A landscape with many valleys, sampled at points; each row gives a point and its height.
From any point a ball rolls to the lowest of the 3 points nearest to it. It stops when none of these is lower. Distance is the straight distance between rows; heights are no part of it.
Q440 height 67.2: [112  70 165 146 136 103 182  89 135 122  88]
Q707 height 27.7: [142 162 109 146 116 123 116 115 147  90 162]
Q569 height 60.9: [160 144 129 177 107 102 144  51 175  84 136]
Q215 height 28.5: [136 154 134 107 133 149 124 145 127 116 144]
Q214 height 56.3: [120 106 172 127 142 120 147 151 133 155 131]
Q606 height 54.3: [122 117 128  97 142 164 109 177  84 204 134]
Q102 height 51.2: [125 180  74 147 139 106  56 118 131 130 116]
Q114 height 44.1: [126 132 126  91 150 169 108 179  97 170 130]
Q134 height 14.0: [132 178  92 165 132 117 100 104 151  95 156]
Q884 height 24.7: [124 184  83 166 146 119  74 110 142 114 141]
Q976 height 61.8: [153  97 145 142 116 111 163  63 170  72 100]
Q877 height 11.4: [107  64 162 117 117 109 160 166 101 177 150]
Q984 height 13.3: [138 131 163 112 135 136 145 134 148 122 134]
Q463 height 65.5: [165 124 130 164 102 105 159  43 183  68 118]
Q714 height 63.5: [117 192  86 162 168 107  48 100 155 119 105]
Q180 height 32.6: [118  84 153 114 133 129 133 169  98 196 154]
Q856 height 45.8: [127 148  93  93 124 164  85 176  90 151 110]
Q910 height 35.2: [125 172  81 142 131 127  84 126 129 106 150]
Q678 height 33.4: [141 171 112 177 118 112 123  80 167  97 153]
Q122 height 62.4: [124  91 162 142 135 109 173  86 154 105  91]
Q458 height 13.9: [125 140 110  86 145 177  96 170  90 172 115]
Q35 height 63.9: [121 173  65 134 128 122  48 135 114 138 114]
Q996 height 40.1: [140 151 130 136 110 130 137 102 165  89 151]
Q238 height 61.9: [134  83 171 143 136 113 184  82 155  81  95]
Q771 height 23.2: [134 150 107  89 134 166 100 167 105 136 123]
Q392 height 27.0: [100  59 160 147 116  89 192 115 104 147 117]
Q187 height 56.4: [139 106 168 130 130 116 169  96 156 103 108]
Q930 height 10.1: [126 163  78 103 124 151  77 165  99 128 126]
Q719 height 41.1: [132 111 163 100 147 153 124 165 107 172 147]
Q39 height 28.6: [127 159  98  97 132 152  97 157  99 126 126]
Q816 height 47.9: [146 128 153 130 122 115 158  97 173  94 118]
Q914 height 32.7: [144 132 157 119 126 123 148 126 156 109 131]
Q878 height 74.7: [125 152  91  79 115 170  85 186  88 173  91]
Q778 height 60.0: [147  99 169 134 128 117 167  92 171  89  99]
Q732 height 63.6: [131  95 170 135 130 116 178  99 147 122 100]
Q225 height 32.2: [129 171  84 129 125 133  92 132 122 114 149]
Q872 height 31.8: [102  64 165 137 115 103 173 139 106 166 131]
Q496 height 20.6: [125 187  95 181 150 116  91  97 163 109 143]
Q16 height 28.7: [138 154 116 105 128 154 103 154 118 125 141]
Q656 height 34.7: [128 134 152 103 141 151 125 162 124 144 139]
Q548 height 22.5: [140 159 110 115 124 139 110 136 135  98 146]
Q991 height 7.2: [ 92  47 142 150 112  95 200 122  90 141 120]
Q780 height 27.6: [ 95  55 154 142  98 102 178 154  96 157 141]
Q741 height 48.4: [151 140 131 148 106 109 149  81 167  79 149]
Q432 height 17.4: [ 86  43 145 127 101 103 210 135  81 138 121]
Q176 height 39.5: [111  72 173 129 127 106 163 132 112 164 137]
Q650 height 82.3: [127 135 110  82 129 178  91 186  81 208 106]
Q495 height 31.7: [135 145 134  97 144 159 119 162 113 145 142]
Q74 height 38.7: [130 163  72 130 126 133  76 145 113 118 143]

For each start below, name the point where the ball stops.
Q656 | Q548
Q976 | Q187
Q816 | Q984

Call two points neighbours if one is among the 3 nearest of the other. Go from one point of each pair to the other, from neighbour to neighbour, staying as low as possible. Name the highest point that can't be avoided.
Q930 / Q877 | Q719
Q930 / Q548 | Q16
Q548 / Q984 | Q215
Q548 / Q134 | Q707
Q991 / Q877 | Q780
Q930 / Q771 | Q39
